Each row is a point on a landscape with many valleys, with its height.
From any point a ball takes the steepest step (drop divided by distance) to one of its 2 nearest points. It stops when none of these is lower. Distance is the straight distance between rows; heights are no part of it.
mun: [ -1   4 -16 -18   2   2   8  -8  -6  -1  -5  10 -14 -23   7  14   2  -3
  10  -4  -4  24 -14]  height 7.23
vula: [  4 -11  14 -10  20 -19 -17  -2  -4 -14   8   4   2 -10   3  -6  -6  32
 -12  18  -1   1 -13]  height 8.51
zofeg: [-10   2  16  43  -5  -2 -10  13  10  11   6  -3  22  45  -1  -5   4 -20
 -12   3  11 -20   7]  height 0.96
vaka: [ 35 -12   2   5   6  -1 -11  16  -1  11  -4   0  20  -6  25 -26 -20  -4
 -17   6  -1 -17  38]  height 0.72
divi: [-15   1 -17 -21 -24  38  11 -28 -16  -6 -15   5  -8 -11   0  -5  15   9
  13  37 -22   4 -23]  height 1.32
debe: [ 13 -25   8  15  12 -18  -9  10  -6  -5   3 -23 -28 -19 -16 -13 -19  18
  -9   5  16   1  12]  height 2.05
nidib: [-22  19  -6 -46 -17   7  12 -28  -1  19  -7   3   1 -15  16  -7  10  -4
  -4 -14  -7 -18  -2]  height 2.24
sesiv: [ 22   4  -7  31  -2  16  -3  26   7  -2  -6  -2  18  15   4  -2  -8 -26
  -7   0   7  12 -14]  height 7.53
mik: [-11 -18  12  18   5 -30 -11  23  -4  -4   6 -10  -8   2 -19  -2 -22  21
   1  -1  20   6  10]  height 2.55
sof: [  7   7 -11 -35  -2  -5  10 -23  -6  22  -7   2   3  -8  14  -1   0  -8
  -9 -14   0   5   6]  height 2.44
Pupo: [ -4   6   3  31 -11   4   3  17  11   8   3 -12   4  33 -24  -2  -8 -20
  -3  -3  26 -13   9]  height 1.27
suso: [  7 -36   8  -1  -4 -25 -19 -15  -3  -2 -12 -26 -20 -15 -23 -10  11  24
  -8   3   4 -10  28]  height 1.33
rap: [ 34  -4  -9  15  -7   8  19  17   4  17  -1 -16 -11   1  -5  -6 -23 -32
 -15 -15  22 -12  38]  height 1.04
sefir: [  2 -16   1  -2  -8 -15  -4 -24   0 -13 -17 -19 -17 -16 -25  -9   8  15
 -12  -6   5   2  -2]  height 1.84
Vaf: [ 14 -20   7 -11  16 -20 -22  -2   1   1  -2   2  12  -4  27 -26 -17  15
  -6  16   7 -21  31]  height 1.20
ged: [-44  34  -3  -5  -7  21  -6 -13  -4  14 -14   6   3 -12   7  19  17 -20
  25  11 -27   6  -5]  height 1.31
sugeg: [  7 -13   2 -18   8 -14  10 -18   9   0  16  13   2  -4   2   7   2  43
  27   2 -14 -20  13]  height 6.32
tasu: [ -2 -17  -9  23   0   4 -12   9 -27 -26 -13  -2 -21 -10 -13  14 -10   5
  -3  17   3  40 -18]  height 6.56
molu: [ 14 -31 -16   8   7 -24   6  20  -3   8  13 -25  -3  -4 -26  17 -12   0
  16 -16   7  -1  28]  height 5.50
Kilu: [ -7   3  22 -20  11  -6  -9 -11  -7  -4  20  13   9  -5  22 -19  13  35
  -3  28  -7  -9 -10]  height 8.62
Gutos: [ 20 -16 -23  16   7  18  -6   5  -9  -8  -9 -12   0 -10   2 -27 -11 -15
 -16  25  22  16 -16]  height 4.02
Tun: [-21  12   3 -16 -14  16  21 -16  18 -27  15   1  -3   7 -12  15   0  34
  28 -11 -16 -18 -20]  height 3.61
zerak: [ 20  23 -12   6   9  30  -8  11  -6  -2 -10  23  31   2  37  -4   6 -22
  -3  12 -25  14  -6]  height 7.42
Kog: [-36  33   1 -10  -4   7   4 -18   4  19  -5  11   0 -22   0  18  15 -12
  11 -22  -6   5  -9]  height 1.46
fosa: [ 11 -10  13  16  -7  -6  -8  42  -1  -5  18   1  18  34   4   2  -7  -9
  -9  -9  -6   0  -4]  height 8.08
zifer: [  3   9 -12  12  -6  17   7 -26   1   2   5 -10  29  13   0 -29  14   2
 -13  10  15   2 -10]  height 3.48
duta: [ -2   5  10  -1  10  -4  -5   6   4  -8   6  -1   7   1   8  -5   2   8
  -8   5  -7   8 -17]  height 8.42
mekan: [-18  12  10  -2   3 -21  -6  -3 -11 -31   8   5   2  12 -13   2   5  36
  11  -6  -2   5 -20]  height 3.21
fote: [ -9  -9  22 -14  12 -32  -9 -16  -1 -11  -3  -4 -34 -37 -11  15   7  16
  -4 -23  -4  -2  11]  height 6.77
Zer: [ 26 -31 -17  -8   9 -16   7  -1  -1  -7   4 -24   0  -4 -23   9  -4  18
   6   0   4  -1  16]  height 5.84
fepe: [ -5  -7 -20 -16 -17   5   1 -38  -2  -7 -24 -15 -19 -27 -27  -1  10  -3
  -8 -11  -3   6 -13]  height 1.76
dozag: [-18   8  19 -12  -9   7   4  12  11  16  22  16  15  34  19  32  26  -4
   2 -10 -26 -40   6]  height 8.98
Nalin: [ -4  17  14 -28   5   2 -15  -6   1   7   2  12  11  -6  47 -29 -10   7
 -11  12  -5 -16   4]  height 8.78
natag: [-27  29  15  -6  -3   0  -8 -19  13   1  17  -4  20  14   0  -1  21  13
  -1  -1  -4 -28   1]  height 1.85
falo: [ 24 -30 -13   5   4  -5  -4  20  -3  -6 -12 -35 -35 -23   1 -19  -6  -2
 -20  -3  23   5  14]  height 2.52
Degar: [ -3  -5  21 -22  17 -31   1 -14   8  -9  17   7 -15 -17  -5  16   3  30
  16  -8 -16  -3   9]  height 6.54
bak: [ -6  -5  -2  14  11   0  -9 -10 -18 -17 -17  10 -26 -35  -3  -2  -4   1
 -10   4   1  28  -8]  height 6.71
fina: [ 22 -32 -20  -5   6  -1  17   6 -15 -12  14 -23   3   2 -28   4   2  10
  12   3   6  10 -21]  height 6.09
Vitug: [ -1   2  24  19   5   5 -23  18   1  -3   6  -5  21  57  19  -6  20   2
  -2  -2  -5 -13 -16]  height 8.23
pofu: [-10  14  21  13  -2  12 -21   8   7  18   9   4  21  37  23  -3  19 -16
 -11   4 -21 -18  -3]  height 8.30
peva: [-17  15  -4 -27 -15   7  10 -30  11   6   8   2  17   9  -2  -9  12  10
   8  -5  -8 -25  -7]  height 2.04
nodum: [ -6  13  13  16   4 -26  11  16  11  13  -8   2 -32  -9 -20  19 -25 -21
   2 -33  12   4  13]  height 3.87
tesuf: [-13  14 -19 -27 -11  45  13  -6  -4  13  -6  16  -6  -8  44  -3   5   1
  12  39 -25  16 -15]  height 7.36
Nul: [  6 -28   6   3  10 -25 -23 -15  -4   3  -3  -5  -7 -19   0 -28  -4  28
  -2  22   9 -15  25]  height 0.60
tuf: [-21  -2   3  -6   0 -10   6  -9  -7 -16  -5  12 -15 -26 -18  26   5   6
   4  -9  -3  18 -19]  height 7.12
ratiz: [ 39  -2  -7  -8   1   7   5  11  -3   7  -6  -2  16   3  23 -14 -13 -17
 -18  -4   2  -6  11]  height 0.42
gamoz: [ 11 -18 -25  -2   6   8  18   5 -10 -27  10  -1   3  20 -17  13   1  16
  22  21   6  16 -35]  height 6.26
Faliz: [  3  -6  -2  -6 -18  -2  -3 -31   7  20   9  -6  36  16  -4 -16  14   5
   0  15   8 -21  28]  height 3.14
guron: [ 21 -29 -13 -10   9   5  -4   0 -12 -11  -3  -4   5 -18   5 -12   6  10
 -14  23  11  17 -26]  height 3.84
zam: [ 10   4  -8   4 -21   9  -3 -15   0  21   7  -4  32  29   5 -25  11 -16
 -23  13  14  -9  14]  height 3.34
Semun: [-35  19 -13  -4 -17  34   2 -20  -8   4  -7   3  -7  -3  -2  12  21   6
  21  27 -25  16 -20]  height 1.16
tuman: [-41  33   5  -3   0  -3  -7 -21   4  -8   1   0  11  -4  -8  15  16   5
   9 -13  -4  -7 -15]  height 1.64
Rok: [ -4   4   1  11  15 -22   6   7  -4  -4  -8   4 -26 -21  -8  13 -16 -13
   6 -30   8  25  -8]  height 4.13
Fur: [ 13 -16 -14   0  -2  11  -9 -26 -15  -8   2  -8  15   4 -16 -18  15   5
 -13  22   9   3 -25]  height 3.65
fedi: [-13  22  -8  31   2   2   2  -6  10   5 -14   2 -26  -7 -21 -16  -9 -30
  -8   0  38   0   2]  height 3.44
Zazek: [-14  17  17  11   3   6  -2   9   7  15   3   4  15  15  12   0   5 -12
  -8 -12  -4   0  -7]  height 8.35
rosur: [  8 -17   0 -15   9 -19   7  -6   2  -4  17   2  18   4 -10   2   5  17
   8   5   1  -7  12]  height 6.10
zif: [ 14 -18  -7  18  17 -21  -2  43   4  11   7 -14 -20 -11 -10  13 -30   0
  12 -23   4  -3  42]  height 5.08
rutif: [ 44  -1 -17   5  -1  10  14   9  -9  12 -15 -18  -4  -8  14 -29 -25 -28
 -19  -6  11  -2  28]  height 0.68
Kub: [  4   6 -12  28  -3  27   3  13  -2  13 -20   7  10  17  -5   9   2 -42
  -4   9   0  31 -14]  height 7.59
seda: [ -8  11  21 -14   5  12   7  26  12  11  25  20   7  12  38  20  13  -3
   2  -6 -29 -20  -3]  height 8.92
kiz: [ -2 -11 -21 -25 -25  16   4 -32 -17  -6 -25   5 -19 -22  -6  -4  13   3
  -4  17  -6   6 -15]  height 1.51
vate: [  6 -13  14   7  13  -4 -19  40   0 -14  15   2  30  44  19   2   4   8
   3  10  -9  -8  -8]  height 8.16
duba: [  9  12 -17   1   4  33   4  10   3  -4  -4  23  14  10  13  17   9 -19
  11  13 -19  31 -20]  height 7.37
maz: [-16  -8  12   4  10 -29   2  -2 -11 -25 -13   4 -37 -31 -28  12   3  19
 -11 -18   8  12  -8]  height 6.97
godo: [-22  23  13  26   2  -9   3   3  17   6 -12   6 -24   0  -9   8  -8 -16
  -2 -16  21   5   4]  height 3.64
Remal: [  7  -6 -15  19  -1   5   5 -18  -2   9 -21 -14 -26 -12 -19 -26  -4 -24
 -22   8  35   1   4]  height 3.20
tefi: [ -2 -11 -15   2  -9  11  -2  -3 -15 -22   3  13 -10   1 -16  21  -2   6
  18  22  -6  36 -25]  height 6.40
Lum: [ 16  22  16  30   8  -9  -5  41   3 -13 -12  10  -6  -8   9  16 -24 -10
  -2 -19  -7   0  -4]  height 4.49
zov: [-17  20  23 -26   9  -2  -9   2   7  11  22  23  10 -11  35  -3   3   3
   1  -3 -19 -14  -5]  height 8.85
Reve: [ -2   9 -17 -19 -11  20  37 -15   6  -6   9  -2   1  -5 -10  17   7  12
  27  -9 -12  -5 -19]  height 3.77
Leta: [ 14   8  -3  17   9  -3   2  19   3  -4 -16  18 -10 -24  11  16 -26 -25
   6 -20 -10  24  -4]  height 4.32
Sifis: [ -3   5  -9  26 -17  13   8  23  -1   8 -12   5   1  21 -11  21   0 -41
   4 -25   6  16  -3]  height 7.66
zed: [  9   6   1  19  -1  -4   4  13  22  22   1 -14 -15   6 -23 -11 -12 -19
  -6  -6  22  -7  28]  height 0.95
Lilu: [  4  -5  -8 -31 -19   1  14 -34   2  15   9   8  30  18   5  -3  11  12
   9   1  -5 -36  37]  height 2.91
kes: [ 11   6  15  16  14 -25  -8  40   6  -2   0  -3 -15 -11   0   8 -37   6
   3 -15   7   3  19]  height 4.72
zode: [  1   9   4   3 -10   1  14   6  15  17  -2  10   2   5  -8  21   2 -41
  -6 -32  -1   2   1]  height 7.74
nobag: [  2   2  12 -39   9  13   5  -9   6  14  16  11  18   8  38 -24  13  20
   3  24  -7 -23   0]  height 8.70
befig: [-12  -6  17  16  -1 -32 -12  18 -11 -19   5  -3  10  23  -5  -1 -15  29
  13   1  12  10  -8]  height 2.93
Dafo: [-12  13 -10  -9   4  22   3  -2  -8   4  -4  23  -8 -15  25   5   9 -10
  12  22 -21  26 -11]  height 7.31
fale: [ 14  -9 -11  13   6   1  -6  -8  -3  -8 -17 -28 -51 -30 -15 -25 -14  -5
 -23  10  29  -1  15]  height 2.90
monog: [-43  19  14  -3  -2  -6  -2 -17   7 -31  17   7  -6  13 -11  11   5  42
  16  -7 -11 -20 -11]  height 3.43
vogon: [  5 -11   2   0 -11 -11   9  25   8   6  12   2  13  22 -15  16  -3 -14
   6 -13   8   9  -2]  height 7.97
rubi: [ 20  15   5  23   8  27 -11  34  -2 -10  -8  16  29  23  24   0   2 -21
  -7   1 -16   7 -18]  height 7.46
fene: [ 10  -6  -8 -39 -15   1  22 -28   0  13   2  -5   4   3  -2   0   8   3
   6 -17 -12 -14  27]  height 2.66
kinud: [ -6   0  12   2  -2 -10   3   5  16  19   6   0  14  17 -14  14   3 -17
   6 -27   3 -12  24]  height 7.85

Where does a ball stop that starts at each point below?
tuf | debe
zifer | Semun
Reve | Semun
tasu | debe
Rok | debe

Call two points neighbours if one is among the 2 nearest of the other. Go from one point of each pair to the other, from neighbour to neighbour, staying as low as possible. Name the highest point that can't be avoided.
zed and ratiz | rap
zofeg and debe | Reve
zofeg and Semun | sefir
zed and Nul | Vaf
zofeg and ratiz | Pupo
